Points, in no order, along strands that fork, close into loops and pass close to each other.
Points whose rows are less than 148 apart are linked; no others are. Some points are linked to none.
<526>: [ 11 -32  -3 -24 -61  55 -33   9   3 -87 -38  15  17  -2 -39  61  -5 -29
 -57 -19  -2   5 -35 -41 -55 -14  27 -33 -14 -21 -41   9  24  76   5 -15
  -9 -41  22  23  17 -34   8  12]
<1153>: [  5 -24 -29 -11 -25 -25  50 -25  21  -3 -46  47  43  22   2   1  24   7
 -29  18 -34  -1   0 -17 -25  39  17 -70   1 -17 -37  12  12  45   6   0
 -26 -46  14 -26  -5 -14 -11  20]
<166>: [-14 -16   3 -42  10  -6  -7  56  -5   0  27 -10 -32  31  65  27 -13  71
 -24  22 -49  19  24  21  20 -35 -39  46  51  27  -4  42  46 -41  -7 -46
   0  -1  39  41  27 -23  30  18]
<980>: [-49  28  -9  38  -9  12 -59 -32 -37   6  -2   2 -21  38  12   0  20  33
  41  63 -29 -35  -2  10   7 -52 -11   2  10  21 -13 -10   4 -38 -66  -1
  21  62 -24  26   2  -4 -47  26]
<767>: [ 12 -62  20 -57 -79  35 -30  12  23 -41  -8  26   4  33 -31  49  22  -6
 -45  -1 -26   4  -4 -36 -44 -14  28 -18  -8   6 -43   6  44  68 -10  12
  -2 -59  17  22  40 -13  36  34]
<107>: [  5   3 -41  27  49 -15   3  13  16  -2 -38  28 -20  31  26  -1  -4 -28
 -35  16  -1 -24 -36   6  -6  50 -28 -29  -6  -9 -37  12  25  14  11  -8
  12   8  12  -7 -41 -32  34 -28]
<915>: [-73  41   5  11  11  -7   8 -30   1  47   5  16   3  16  47 -13  29  22
  29  12  -2 -27  31  38  72 -31  -6  42   7  -5  25 -12   7 -47 -29  23
  -8  48 -33  21  -4  29 -14  23]
<49>: [  8  32  -9   9  16 -25  51  12 -11  15  19  -2   1 -42  14 -45 -27 -28
   1  -5 -12  17 -31 -19  17  19  15   6  -9  27  30 -12 -38 -13   3  15
 -10  -6 -13 -13 -13  25  16 -30]
<592>: [ 39  34 -21  -7  46   0  -2  25  14  23  35 -40 -50  22 -11 -14 -17 -10
  28 -18  49  -5  -2  70 -21  15 -25  46 -10  -7  26   4 -23  -5  21 -38
  16  23  25 -25 -35 -31   5 -33]
<726>: [ 10 -39 -17 -18 -18 -24  44 -19  26  16 -14  -7  72 -43 -65   5  -9 -26
  41  -5  28  41  25 -38  -5  18  76 -44 -10  11   5 -13 -31   9  20  21
 -24 -12 -51 -44   9   5 -68  -1]
<218>: [ 11 -45   1   5  32  -2 -15  -7  17  16 -24 -10 -14   1 -27  16  17 -23
  18 -19  42 -27  -5  33 -18  53 -27  -2   2  -9   5   5  22   7  35 -12
   3  -1 -11 -31 -27 -26  -8 -24]
<793>: [  9  15  -3  22   0  -3  -5  13  -7  22  26 -11  45 -46 -72   4  -8 -15
  41   0   8  28   6 -53  17   2  61 -26 -12  37  29 -41 -25  -7 -21  37
   6  27 -31   0  25  61 -10 -24]
<29>: [-16   4 -14 -33  24  -4  33  18  25  67   7  38 -14  35  47  16  28  39
 -30 -10  -7 -19  15  60  32  24 -13   9  16 -10   0   9  36  -5   8   6
 -27   2  34   2  -2   7  51  18]
<587>: [  8 -40  -1 -21 -35  -5  28   3  20 -49 -71  29  31   3   5  15  13 -21
 -49   3 -24  -3 -28  -2 -43  21  -8 -55 -10 -24 -36  34  28  60  22 -30
 -13 -54   9 -17  -7 -43 -30   8]
<1020>: [ -4 -53  13 -25  -6  13 -36  57 -16 -56 -30 -23  -4   9  -3  70   6  48
 -20  26 -30  22   6 -48 -15 -28  -6 -19  35  25  -6  18  75   2 -15 -25
  18   8  25  33  37 -39   2  33]
<745>: [ 28  13  -7   5  25 -14  -8  16   0 -59 -32 -11 -25 -30  15 -20 -23 -26
 -13 -17   6 -12 -34 -21 -10   0 -39  16 -44  32   6  24  20   9  10 -41
  33 -16  14  15 -26 -29   0 -38]
<930>: [ 38   8  19   2  -6  11  32 -11 -32  16  42 -14  18 -53 -20 -27 -26 -17
  -7 -65  43  62   7   2  17  20   1  12  20 -24  64 -38 -70 -36  48  24
   0 -29 -23 -21  -7  77 -32 -42]
<133>: [ 28 -22  -4  -6 -63  22  -5 -29 -31   0   7  -8  -8  -1 -66   8 -20 -44
   1 -17   3 -16  -6   4 -49  -5  25 -19 -29  26 -41  -6 -32  44   7   5
 -12 -45  16 -13   7  -6  -4  -2]
<16>: [ -6 -15  -7  10 -40  33 -20 -31 -14 -47 -43  26  12   6 -25  28   9 -32
 -48  -5 -12 -35 -12  -3 -26   5   4 -42 -22 -31 -67  13  21  57   7  -9
   2 -47  16  16   4 -33   2  24]
<105>: [ 29 -43  33  -2 -45  14 -34   6  13  10  17  -2  13 -23 -55  33   1  -3
 -11 -44  27  26   3 -39 -36  22  33  -7  -6  14   3 -15 -15  15   8  18
  12 -38   7 -12  27  52  10 -24]
<378>: [  1 -12 -18 -28  19  31 -21  34  17 -11  -9  14 -34  26  25  46  25  34
 -41   1   0 -20  17   7   3  13 -24   0   8 -15 -41  21  64  21  -9 -26
  17 -15  40  38   1 -32  44  17]
<1126>: [-30  34  38  -5 -21  26 -27  -4  19 -21  28  -2 -22   7  34 -15   8  18
 -33 -10  -3 -37  32  11  16 -30 -12  63 -43   6 -17  26  27  -2 -28 -12
  26 -24  19  56  31  -8  48   9]
<168>: [ -5 -17  47 -34 -55  13  38 -20   5  39  14  30   9   1  16   4  20  21
 -52 -35 -10   7  50  12  22  16  16   8  13 -42  -4  -4 -17   1  12  29
 -19 -70   9   2  38  39  25  33]
<494>: [-22  18 -40  33  22 -14 -20   6 -27 -59 -99   2 -16  23 -13   8 -17 -30
 -25  38 -26 -32 -64  -2  -4 -20 -24 -24  -7  29 -29  26  61 -14   9 -20
  -4  42  -3  -3 -21 -53   4   0]
<270>: [ 23 -36  18 -52 -59 -12  30   5  28  31  11  53  28  22  -2   3  31  42
 -46 -14 -20  31  35 -22 -12  29  38 -31  20 -23  -8  -9   4  28  -4  38
 -16 -66  28 -12  48  37  27  31]
<444>: [ 12 -41  35   8 -46  11  -8 -11  14 -39 -12  10  64  -6 -31  43   8  20
 -14  -7 -12  36  26 -57 -44  -6  30 -71   6 -10 -29  -1 -11  48  -7  -6
   6 -33  12  -7  46  -3  -2  34]
<4>: [ 12 -12  21 -43 -15  20  -8  47  29  11  67 -34 -60  24  21   9 -28  23
 -18 -33  -7  15   6  33  -4  -2   6  56  13   7  13  25  13   1   0   7
  -4 -17  35  12  39 -11  72  -9]
<568>: [ -3   0 -15  -4   5 -26   9   7 -27  10 -45 -32 -21  -7 -25 -11 -15 -34
  26  18 -11 -33 -20  25 -11 -20  -1  15 -11  75  -5  15  19 -13   7 -23
 -12  18 -21 -29 -21 -43 -34 -11]
<1083>: [  8 -27  34 -11  12  16   6 -12   5  26   3 -14  -5  -6  12  18  15  14
   3 -17  16 -17  24  40 -14  26 -33   7  18 -33 -15  18 -13   4   5 -35
   9 -28   5  -6  -7 -16 -10  -1]
<261>: [-47  24  19  -5  13 -14   5 -25 -10  33 -24  24  18   5  71   3  37  46
  -3  20 -39 -18  39  25  55 -32 -35  13   6  14   3  18  27 -34 -22 -28
  -2   5   5  41   6  25  -2  37]
<1042>: [ 10  41  28  13   3  28 -61  16 -15 -20  46 -39 -49  -2   8 -13   0  25
  28   2  10  -7   3   9  -8 -43 -14  46 -10  11  23  -2 -10  -3 -39 -11
  41  27  17  24  23 -10  -4  -8]
<350>: [ 19 -30 -44  24  28 -31  27 -72 -12 -16 -17  22  33  -7 -32 -17  -8 -58
   9  15   5   1 -18 -36   2  32 -15 -39 -10 -24 -13  -9 -42   2  42  35
 -37 -37 -39 -37 -53   8 -42 -36]
<304>: [  9 -35   6  24  35 -19 -22  -6  21 -62 -77   4  42 -25 -18  27   7 -26
   1   0  15   2 -54 -36 -13  25 -22 -27 -20   9  33  16  43  16  35   5
 -10   9 -20 -18 -17  -7  -9 -30]
<885>: [-20 -15  15  29  -8  -7  -9 -26 -16 -39 -67 -23  63 -11 -27  24   8  -1
  37  30 -30  14 -13 -38 -18 -31  14 -66  17   0   3  13  -4  13 -16 -22
 -17  28 -22 -25  15 -25 -57  31]
<134>: [ 26 -43 -29 -34   7 -32  68   7  24  29  -2  11  22 -31 -18 -29  -7 -40
   3  -7  23  14 -23  -4 -26  68  25  -5 -20  13  32 -12 -17 -13  40  14
 -30 -31 -33 -34 -30  11 -40 -43]
<754>: [-20  51  14  19  15   5  29   7  31  -1  45   6 -24   4  33 -30 -32   5
 -25 -60  21   7 -12  44  22   8  -9  33  16 -57  35  -2  -8 -23  33  36
 -15  44  23  -8 -29  17  67  18]
<188>: [-28  76 -36  46  22   0 -42 -23 -12  20  12   2 -36  48   4 -32  11  -7
  52  44   9 -46  -3  33  18 -38  -4  23 -22   4  -6 -30 -20 -19 -35  11
  17  73 -16   9 -31  -8 -26   5]
<599>: [ 40 -14   7   1  -6  21 -31  15 -11  16  39 -24 -29 -17 -49  19 -17  -3
  19 -46  48   4  -7   5 -31  19   1  22  -7  21  19 -19 -17  12   4   7
  21  -4  22 -10   5  19  26 -26]
<580>: [ 28  -6 -10 -29   8  47 -12  48  30 -27  27  -4 -48   8  25  26 -11  20
 -52 -32  21  -1  11   9 -23  25 -18  30  10 -50 -40  21  22  12   7 -35
  29 -39  47  30 -11 -49  36 -21]
<424>: [ 15   7 -25  41  33  -5 -15   1 -26  14  19   6  27 -31 -40  -4  -8 -31
  60   4  41  21 -30 -46  25  22   6 -25   0  13  37 -53 -44  -4   4  42
   3  45 -25  -5 -29  48  -9 -25]
<773>: [ 17 -21  -2 -18 -16  10  -2  43  -3 -34 -20 -17 -36  -6   1  15 -19 -14
 -23   1 -16 -13 -30  -6 -41 -10  -8   1 -13  35 -27  35  31  31  -5 -37
   7 -21  22  10   5 -47   6 -15]
<402>: [-19  -7 -18  -8 -12 -20  -3  20 -18 -49 -94   5   3  14   8  30   2  11
 -43  43 -54 -15 -29 -15  -7 -29 -13 -24   0  33 -33  45  72  -8  -3 -41
  -3   9  17   8  -1 -46  -2  39]
<69>: [ 18  20  10  21  -9  16 -19 -49 -46 -14  -7 -23   2 -40 -17 -40  17 -26
  60  -8   0  -7 -10  -8  -1 -25 -17 -13 -32  20  23 -22 -50  26 -16 -14
  25  -9 -30  -9 -10  15 -80 -14]
<880>: [  8 -44  -4 -31 -13 -61  50  56  40   6 -49   5  51   6  -2   2   3  14
  -3  21 -28  40 -13 -35 -46  31  38 -34  16  56  29  22  56  -6   2  -5
 -21   3 -14 -43  10 -22 -24 -10]
<632>: [-19 -36 -12 -21   0  22 -65  47 -21 -60 -29 -33 -49  26  -3  49  -8  46
 -14  17  -5  -9  13  -3  -5 -54 -24  46  24  18 -29  34  89 -23  -2 -30
  33  28  20  51   8 -51   0  25]
<560>: [-14  -1   8  46  24   1 -10 -21 -14  -9   1  20  24 -13   6   8  12   3
   1  12   0  -5  -4 -41   8  28  -8 -34   5 -29 -11 -11 -19   8 -23   9
  14   6   6   6   4  17  20  -2]
<325>: [ 34  21 -18  14  62  26 -35  21  15 -32  13 -33 -48   9   7   4  -3  -1
  13  -5  42 -13  -3  34 -28  12 -54  21   7 -38  -4  11  -7   7   9 -61
  40  22  21   8 -38 -48 -13 -34]
<735>: [  9 -42   3  -7  34 -45  28 -31  28 -10 -18  -9  73 -47 -35 -12   9 -35
  45   2  16  42  21 -45  18  22  21 -34 -10  -2  27  -5 -21  -4  46  18
 -19 -12 -73 -38 -15  17 -82 -37]
<441>: [-45  57   7   2  31 -17 -14   3  13  43  32  -9 -19   0  31 -32  -4   1
  41  -6  27 -16   8  46  61 -14  -1  67  17  -8  57 -28  -1 -56   3  37
  -2  82 -29   4 -21  10 -10   9]
<59>: [ 52 -34  14 -26 -47  40   5  27   8 -28  14  21 -20  -8   9  23 -10  -2
 -69 -28  18  11   3 -17 -55  29 -14   5  18 -41 -40   8 -13  27   9 -15
  17 -74  39  16  -2 -16   9 -15]
<851>: [-27  73  42  11  -8  23   7 -27  37 -18  60 -16 -37   3  41 -43 -13  23
 -24 -52  13 -12  21  66  13 -41 -18  60   0 -63  32  10 -23 -10  19   7
   3  19  14   3  -8  15  18  28]
<516>: [-37 -22 -16  13   3   8 -23 -35  -5   8 -63  13  19  21 -31  40  32 -14
   5  15  -2 -52   3  21   7  11   6 -31 -10  11 -29   2  63  30   1   9
 -17  15 -11 -10  -4 -19   8  33]
<935>: [ 15  57 -42  42  19  -3 -31   6 -43  14  20 -20 -30  14 -31 -26 -11 -19
  60  24  15 -18 -30   7   7 -28  -2  18 -17  39  17 -39 -19  -6 -32  20
  26  65   4   5 -23  -6   1  -8]
<557>: [-27  18 -19  14  50  -5  10 -15  15  53  13  12 -14  13  19 -17   0 -24
  30  -4  46 -26   6  48  49  27  -5  35   4 -41  13 -26 -17 -31  24  29
 -17  46 -23 -10 -37   9  16  -1]
<1104>: [ 30 -44  -2  17 -54   0   0  -5  32 -59 -34  21  78 -15 -45  42 -12   8
 -18 -25  19  50 -28 -43 -73   7  35 -68   4 -13  -4  12  -8  53  13  -9
 -16 -23   5 -41  13  -3 -24  -2]
<174>: [ -3  23 -17  12  25   5  39 -18   5  25  46  16 -17  -7   0 -37 -33 -31
  -8 -46  64   5  -8  45  41  31  -3  28  17 -70  37 -38 -39 -42  55  72
 -29  39  -6 -15 -44  30  32   5]
<264>: [ -1  -5   5  11  57 -46  34  42   9  27   1 -11  -3  -3  43 -21 -13  -8
  19  13   1  19 -18   5   3  43 -30  15  30  16  52  -2   6 -59  13 -30
 -14  28 -16 -17 -35 -19   3 -37]
<1286>: [-18 -15  17   2   3 -23  10 -31  -7   1 -52  15  64   2   8  22  43  39
  21  28 -36   7  38 -32  19 -12  -1 -68  14   4 -10   7  13  12 -16 -31
 -11   2  -8  -2  17  -7 -35  61]
<287>: [ 24  36 -43  52  58 -20 -10   3  -5 -11  -4  17 -26  21   8 -37 -16 -48
   2  14  21 -17 -47  -5   6  21 -30  -7 -30  -5 -15 -12 -22   0  19   4
  14  31  11  -5 -49 -19  38 -39]
<564>: [ 24 -14 -37  23  47 -13  24 -46 -23  21  19  23   1   7 -10 -30 -15 -46
   4  -3  42  -4 -12   7  17  42 -30 -11   2 -54   7 -29 -55 -17  42  34
 -28 -12 -24 -27 -56  17 -10 -43]
<316>: [ 53 -10 -11  13  -3   4  -3 -32 -19 -43 -25   5  -6 -31 -20 -27  -8 -49
 -22 -27  27 -17 -23  -3 -26  13 -39  11 -42  12  -3   8 -14  30  46 -10
  12 -58   7 -10 -34  -1 -12 -42]
<1314>: [-35   1  59  13 -38  42 -38 -15 -18   0  40 -19  -1  14   2   2  29  32
  15  21 -32 -16  37  -5  10 -54  -6   6  -6  13 -12   0  -9   5 -57  -8
  15  -6 -15  44  61  14  -8  30]
<222>: [-26 -15 -31  -9  12  35 -48  17   4 -20 -62   6 -20  35 -14  59  21 -10
 -34   6   7 -36  -4  36 -10   1 -13 -20   2  -8 -46  28  85  38  13 -23
   8  15  16  12  -4 -54  15  16]
<841>: [ 30 -10 -53 -11 -14   2  25  14  -4  51  22  24 -13  -7 -38 -14 -31 -26
 -14 -22  48  10 -36   6 -25  59  36   6 -12   2   8 -38 -27  -7  23  62
 -19 -13  11 -20 -14  42  26 -26]
<122>: [ -1  34 -15 -14  59 -33  20 -19 -13  17  18  -7  -7 -30  22 -64   2 -53
  60  18  15  13 -30  -3  70 -10 -12  30 -11   5  58 -36 -32 -39  20  19
  -3  26 -66  -6 -50  11 -44 -39]
<1238>: [-30  93  -1  19   4  18 -24 -22  28  -9  48 -15 -47  41  24 -38   1  16
  -1   9   9 -32  30  65   9 -63  -3  70 -39 -32   6   6 -25   5 -16 -12
  20  43  16  19   7   9   8  15]
<99>: [-11  -9 -46 -29   9  -4  54  17   2  76  31   6 -24   7 -15 -14 -28 -25
   6   6  14 -12 -15  39  13  30  54   7   0   5 -13 -21 -15 -16  -2  48
 -39  16 -12 -20  -1   9  32   5]
<916>: [ 30 -48  20 -85 -49 -25  27  41  39  17 -12  36  12  31  19   7  45  42
 -32   8 -48  24  15  -2 -32  21  12 -27   8  10 -11  23  53  52   2  -3
 -16 -67  29   1  31  -3   6  27]
<51>: [-31  11  19  31  -9  43 -40 -33 -21 -23   8  10  13   2   7   8  25  21
  -5  22 -18 -35  15 -19   0 -22 -17 -28 -16 -22 -35   6  -2  17 -47 -24
  20   1   8  49  23  -9   4  34]
<125>: [ 46  36 -10  -5  12  23   6  10  -8  19  66 -32 -40   8 -31 -18 -30  -5
  17 -51  57  19  -3  55 -17   3 -10  48  -2 -20  41 -27 -50   1  26   8
  15  16  35 -20 -22  14  31 -17]
<238>: [ 26 -53  24 -25 -10 -14  12  55  29  -6 -27 -12   7 -12 -11  30  -1   6
 -12  -6  -7  19 -14 -19 -47  30   2 -12   5  30  16  20  49  17   1 -23
   2 -18   6 -18  20 -20  -5 -20]
<429>: [-29  20   1  11  21  37 -30 -22  -2  -4   7   5 -15  18  55   5  27  26
 -17  16  -1 -31  30  38   7 -35 -40   4  -1 -44 -49  25 -12   7 -30 -54
  28   2  21  45   0 -21 -19  27]
<610>: [ 30 -45   1   1 -54 -12  -1 -12  45 -21 -30  14  92 -24 -67  17  -3  -4
  11 -33  36  56   4 -43 -49   9  63 -55 -15  12   7  -7 -10  33  42  28
 -23 -20 -28 -58  15  31 -42 -15]
<1143>: [ 20 -22 -30   4 -28 -46  53 -17  43  -6 -32  49  78  -8   1 -23   5   3
 -16   6 -13  37  -1 -60 -25  47  44 -61  -3 -12  -7   0  -9  21   4  41
 -15 -38  -5 -39  -4  15 -12 -12]
<1088>: [-16  16  -9  18  49 -22  -7 -13  -5   7 -18  -8 -21  18  53 -16   7  -8
  21  30 -12 -22 -11  35   8 -17 -56  10  13  -4 -15  15 -13 -33   1 -56
   3  30 -18  -8 -42 -32 -41 -13]
<140>: [-37  -4 -10 -44 -13 -18  67 -26   8  52  18  -4  19 -54 -21 -13  -8 -22
  36   7   3  16  34  -5  62  11  66  -4  -2 -17   4 -19 -44 -33  -5  25
 -27  -5 -55  -6  17  28 -37  14]
<1070>: [-15  -5  31  15  10 -11  32  -3  -4  28  17  -2  35 -25  18   1  12  20
  11  -6 -15  30  32 -24  23  20  13 -36  29 -33  12 -11 -36  -5 -18  -1
  -1  -5 -22 -17  25  41 -11   4]
<392>: [-12  14  57  37   1  10 -71   2 -21 -28 -17 -23   7 -31   1  -3  28  16
  32   7 -11   6   2 -37   6 -16 -13 -15   4  12  29 -11  22 -19 -35 -10
  46  33 -28  20  21  23 -56  -8]
<727>: [-23  26   6 -11  35 -29  -3  23  33  42  -2  -3 -18  19  54   4   3  23
  -5 -11   6 -23  17  55  39  19 -25  61   9   2  16  19  47 -41  12  -1
   4  31  20   5 -10 -10  45   6]
<487>: [-19   8   7 -37  13   1  25  -2  -2  42   8  42   2  27  52  31  31  61
 -25  17 -39  -5  37  16  45 -17 -15  -2  16  19   1  15  37   5  -9 -18
 -23 -15  35  31  30  25  40  48]
<1073>: [-16 -21  -3  -5  70 -44  64  -6  13  29   3   9  25  -5  37 -19   3 -26
  15  28  -6  20  -5 -12  38  40  -5  -9  27 -15  34 -13 -19 -45  21   0
 -35   9 -52 -20 -39   5 -18 -24]
<390>: [-12   1 -13   5   3 -32  65 -18  15  23   0  34  65 -14   7 -17   8  11
   2   7 -21  39  31 -57  43  36  53 -55  17 -28   2 -21 -32  -6  -9  37
 -20 -11 -20 -19   8  35   8  17]
<803>: [ 35  -4  58  -1  -6  20   8  -7  10   3  29 -12  -8 -33  15 -11  -4   6
 -17 -59  29  18  19  25  -3  38 -37  37  25 -50  30   6 -38 -26  33 -12
  12 -43  11  -8  -1  12  -1 -28]
<548>: [-29   5  62   7 -11   6  -6  -6 -18  33  22 -18  16  -8  30   8  26  42
  20   8 -44  24  41  -4  37 -25  -3 -16  30 -18  10   4 -25 -10 -46 -23
   9   6 -25  23  48  31 -37  28]
<1280>: [-10 -30   9 -30 -12   1 -15  25 -20  -4  -4  -1   3  27  27  48  19  58
 -13  45 -54   3  32  -8   8 -41 -18 -10  29  39 -26  26  44   2 -15 -35
  -3  -9  30  33  45 -13  10  49]
<294>: [ -9   6   4 -15  -1  10  42 -40 -20  40  35  -8  -7 -44 -17 -34 -11 -26
  21 -32  35  20  19  19  37  10  13  16  10 -42  28 -32 -73 -27  22  23
 -20  -8 -41 -20 -13  38 -47 -11]
<889>: [  7 -19 -31  17  56 -15  34 -24  11  16 -15  42   2  34  29 -13   9 -27
 -27  16   5 -17 -11  18   8  64 -31 -30   3 -49 -23  -1 -11  -4  37  10
 -23 -25 -11 -24 -55  -9  14 -24]
<788>: [-43  29  16 -13  -8  31 -42  -2  21 -15  52 -12 -28  53  48   4  11  55
 -23  18 -15 -20  50  38  31 -71 -25  78 -15   9  -5  30  44 -17 -30 -15
  13  12  24  68  43   6  42  31]
<634>: [ 11   6 -14  27 -22 -10  -4  -1 -29 -48 -57 -34  29 -23 -53  21 -24 -22
  32  23 -27  10 -54 -35 -37 -40  19 -43  -1  55  10   9  -8  18 -15 -18
 -24  28 -12 -24  -1 -22 -28   2]
<87>: [ -2  11  30 -14 -35  20   8  -8  14   8  20  30 -21   4  27 -15   0   4
 -59 -34   6 -25  26  19   4  18   1  41 -13 -29 -17  11   6   3   8  22
   8 -47  28  14  15  15  58   5]
<864>: [ -7 -32 -40 -15   7 -51  43  36  11  42 -28  16  22  23  -9  21   2   8
  11  48 -21   4 -22 -22 -13  31  40 -37  26  44  -9  -6  40 -11 -10  21
 -34  25  -8 -32  -2 -16   5  13]
<1056>: [-23  22  -6  29 -26  33   3 -51 -30  34  41  13   1 -10 -64 -19  -5 -13
  12 -14  37 -25  20  -4  23   7  37   1 -20 -20  -7 -46 -51  -8 -22  57
 -11   0 -17   8  11  40  23  10]
<1065>: [ 25  32  14  -2 -15  48 -42   3 -18 -41  40 -33 -52  -8   5 -13  -8  -4
 -10 -12  15 -18  18  16 -24 -50 -19  36 -32 -15 -33  13 -36  36 -16 -39
  50 -22  31  40  11 -34  -7   4]
<283>: [-53  40 -26   1  28  -6  -3 -22  14  62   8  -1 -16  51  39  11  11  17
  27  12   9 -31  31  91  30 -55 -12  54  16 -16 -11  13  -2 -29 -14 -17
  -8  58  -6  -1 -20  10 -13  17]
<948>: [  2 -45  48 -26 -55  53 -33   0  14 -16  37  13 -10  22  -9  29  21  11
 -35  -6 -21  -4  40 -34  -9 -18   1  10 -10   3 -35   7   5  36 -22   4
  13 -56  13  47  55   4  51  29]
<1171>: [-21   7  33 -28  -4   5  25  24  10  32  63 -44 -30  -2  29 -20 -32  18
  -4 -28 -19  17   4  49  16 -22  18  46  24  19  31  15  -7 -21   5  17
 -25   4   3  -8  31  11  42   7]
<151>: [ 21  74 -26  49  33  -1 -17   1 -16 -10  34   1 -29  15   6 -55 -19 -22
  28  -8  34  -4 -26   8  16  -8 -19  26 -27 -21  33 -30 -39   0  -5  28
  24  60  24   4 -32  14  40 -12]
<1172>: [-30   6 -48   8  29 -26  32  21  -8  69  -5  17  -4  30   6   8 -15 -14
  23  43 -10 -21 -19   8  28  21  27 -12  12  19 -25 -16   1 -28 -11  29
 -30  51  -6 -10 -24 -11  35  13]
<1116>: [ -3  29 -16  46  31  -9 -48 -19 -38 -63 -60 -17 -13 -10  -6 -15   2 -22
  23  36  -8 -17 -61 -22  -9 -33 -38 -20 -13  25   6  -1   7 -13 -12 -24
  20  46 -13   2 -33 -29 -32  -9]
<729>: [ 29 -54  15 -28 -63  -8 -14  13  49  11 -17  37  40   6 -40  23  23  15
 -28 -35  19  33   8 -38 -52  43  45 -29  12 -14 -13 -20  21  32  -1  48
  -3 -53  18 -30  27  42  13   0]
<932>: [ -3  15   3 -11  11  -4 -64  30  -9 -17   5 -43 -54  20  14   9 -13  30
  15  16  -1 -22  15  33 -10 -46 -28  67   5  25 -10  27  36 -26 -14 -40
  36  36  22  24   5 -38 -21   1]
<136>: [ 26  47  -6  15  -4  18 -28 -37 -30 -31   2 -25 -34 -13  -5 -50  11 -31
  30  -9  12 -28  -7  23 -12 -45 -32  23 -49  19  -5  -1 -36  35  -7 -36
  42 -11   5   6 -16 -22 -42 -10]
<1241>: [-17  -7  -9  -8  20 -46  -7  40   9  19 -44   3 -24  27  26  14  -4  20
  -8  21 -17 -28  -3  18   6  14 -19  39  13  48  -4  22  78 -31   4 -11
   3  24  16  -1 -17 -31  29  -1]
<995>: [-25  22  25 -15  20 -29  40  37   2  44  29 -20   3 -31  34 -29 -27  -2
   3 -15 -23  28  -7  19  32   9  21  27  26  18  48  -3   4 -48   1  -1
 -19  20 -19 -12   0  10  15 -11]
<955>: [ -9 -18  -7 -44 -60  -2  68 -18   3  56  38   8  21 -16 -32 -15 -18  -4
  -9 -12  -9  24  30 -13  14  12  82  -5  -1 -12 -16 -19 -49 -10   1  53
 -34 -44 -22 -21  34  39  -6  18]
<546>: [  9  49   0  49  27  13 -11 -19 -29  -4  44   8   2 -24   2 -43  -2 -16
  44 -19  25  22 -26 -21  36  -4 -11  -3  -9 -24  53 -49 -65  -8 -12  38
  13  39 -17   0 -20  55  -5 -31]
<12>: [ 20  26 -40  30   6 -30  25  11 -28  -7 -22 -11  19 -35 -29 -17 -27 -25
  31  22 -22   8 -52 -50 -10 -10  22 -21 -18  76  12 -16 -16  -9 -16  10
  -2  22  -7 -11 -18   7   0 -28]
<668>: [-15   7 -13  -5  -3   6   6 -20 -13  47   7 -27 -31  13  -6  -6  -9 -25
  29  14  -7 -47  15  57  -2 -24   7  18 -19  31 -43  12 -19   9  -9 -15
 -12   4 -15 -10  -4 -23 -20   2]
<223>: [  1 -20  -5 -33 -12 -30  29   3   1 -23 -85  32  43  20  15  36  38  44
 -26  43 -52   8   9 -14  -6 -22  -3 -69   3  24 -12  28  58  30  10 -42
 -25 -10  20   2  22 -37 -24  68]
<997>: [ 14   1  57  20 -13  23 -50  29 -10 -50   4 -26   5 -54  -5   9  -2  -1
   0 -29  -3  25   5 -59 -11 -14  -8   2 -15  17  13   4   8  13 -12 -30
  48 -11   3  36  22  22  -8 -28]
<217>: [  6 -48   8  -4 -32   4 -14  35   3 -55 -35 -14  41  15 -25  62   1  37
  -7  24 -32  42  -7 -54 -41 -25  28 -63  25  20  -7  18  38  46 -21 -13
  -5   8  16  -8  53 -28   4  34]
<206>: [ 10  -4  24   1 -27   8   3  33   1 -11  48  -3  -6  -8   3   3 -22  18
 -24 -13 -36  30  -3 -49 -14  -5  35  -2  -4  27   4   4 -11   7 -31  29
   5 -25  20  19  56  38  66 -20]
<911>: [-50  30  31  -2   5  17 -17  21  12   0  65 -16 -22  37  50   6  -2  71
 -16  -9 -29  13  24  34  43 -53 -21  42  33  -5  37  14  36 -30 -26   5
  -4  45  18  43  38  21  64  41]
<1228>: [ 41  -4   5  22 -22   2 -12 -60 -32 -24  -4  11  10 -38 -20 -35  -4 -36
 -17 -36  40 -12   8 -16   6  15 -24  23 -24 -11  15 -19 -44   0  43  34
   6 -64  -6  -8 -19  43 -27 -38]
<893>: [ 14   0   2   2 -25   5   7  23 -20  21  55 -36   7 -20 -39  -6 -28  -2
  26   3 -26  35  -7 -33  -6 -19  59  -7  -7  58  11 -18 -31   3 -29  34
 -10   0  -7   0  45  41  23 -15]
<748>: [ 10  45  10 -25  14  19  -4  40  50 -26  50 -26 -51   4  31  -3 -31  25
 -36 -45  16   2  11  41  -1   3 -16  74  -1 -50  12  26  13 -15  13 -27
  16  -3  50  19  -7 -30  61 -14]
<347>: [-39   5 -20  37  19 -23 -28   2 -45   1 -40  12   0  40  10  27  13  28
  29  72 -29 -15  -9 -15   6 -16 -23 -25  41  16 -21  -8  31 -50 -30 -16
  11  72  -2   7 -21 -10  -4  33]
<439>: [ 23  -8 -19 -23 -24  19   9  11 -12  19  26 -25 -48  16 -14  -7 -28 -29
 -17   4 -20 -21  -7  40 -42 -13  15   8 -22  36 -53  20 -18  44   1 -13
  -7 -33  20 -13   9 -32  15 -19]
<1240>: [  3 -10 -17   7  66 -49  25 -20  -2   7 -13  -6  20 -20   3 -30  -1 -52
  54  44  -6   9 -31 -37  31   4 -17 -11  -2  21  25 -23 -22 -40  17   4
 -24  20 -69 -25 -51  -4 -52 -34]
<385>: [-10   1  18  22   1  12 -74   6 -37 -67 -51 -29 -21 -12  10   9  18  21
  21  32  -4 -12 -25 -15 -18 -45 -37  -3  12   9  10   9  32 -21 -28 -40
  43  50 -12  25  -5 -32 -67  11]
<36>: [ 25 -17 -53  -7 -55  -7  35 -22   0  30   9  37  35 -12 -54 -10 -24 -22
 -11  -4  28  10  -9 -32 -17  42  71 -31  -4 -11 -22 -38 -40  -2   7  72
 -27 -38  -4 -24   7  46  -3 -11]
<198>: [ 16  16  55  23  -6  21 -19 -44 -20 -27  15  -3  -5 -40  17 -29  11  -7
  -1 -33  19  -1  20  -8   5   5 -40  20  -3 -45  17  -3 -53   0   9  -1
  32 -45  -6   8  -1  27 -28 -20]

A tip is a point with one link. Name the tips that can be reached along the links from each point below, in the order of the rows.
<592> | <325>, <916>, <911>
<36> | <218>, <930>, <133>, <568>
<16> | <429>, <948>
<107> | <350>, <206>, <347>

A piece is all that can be reached along the links. How many separate loops has the piece of each point below (a circle has one, a figure eight two, a Y none), and how many tips (points with one link)?
<767> | loops 1, tips 2
<995> | loops 0, tips 4
<754> | loops 0, tips 6
<238> | loops 0, tips 4
<188> | loops 0, tips 3
<788> | loops 0, tips 3
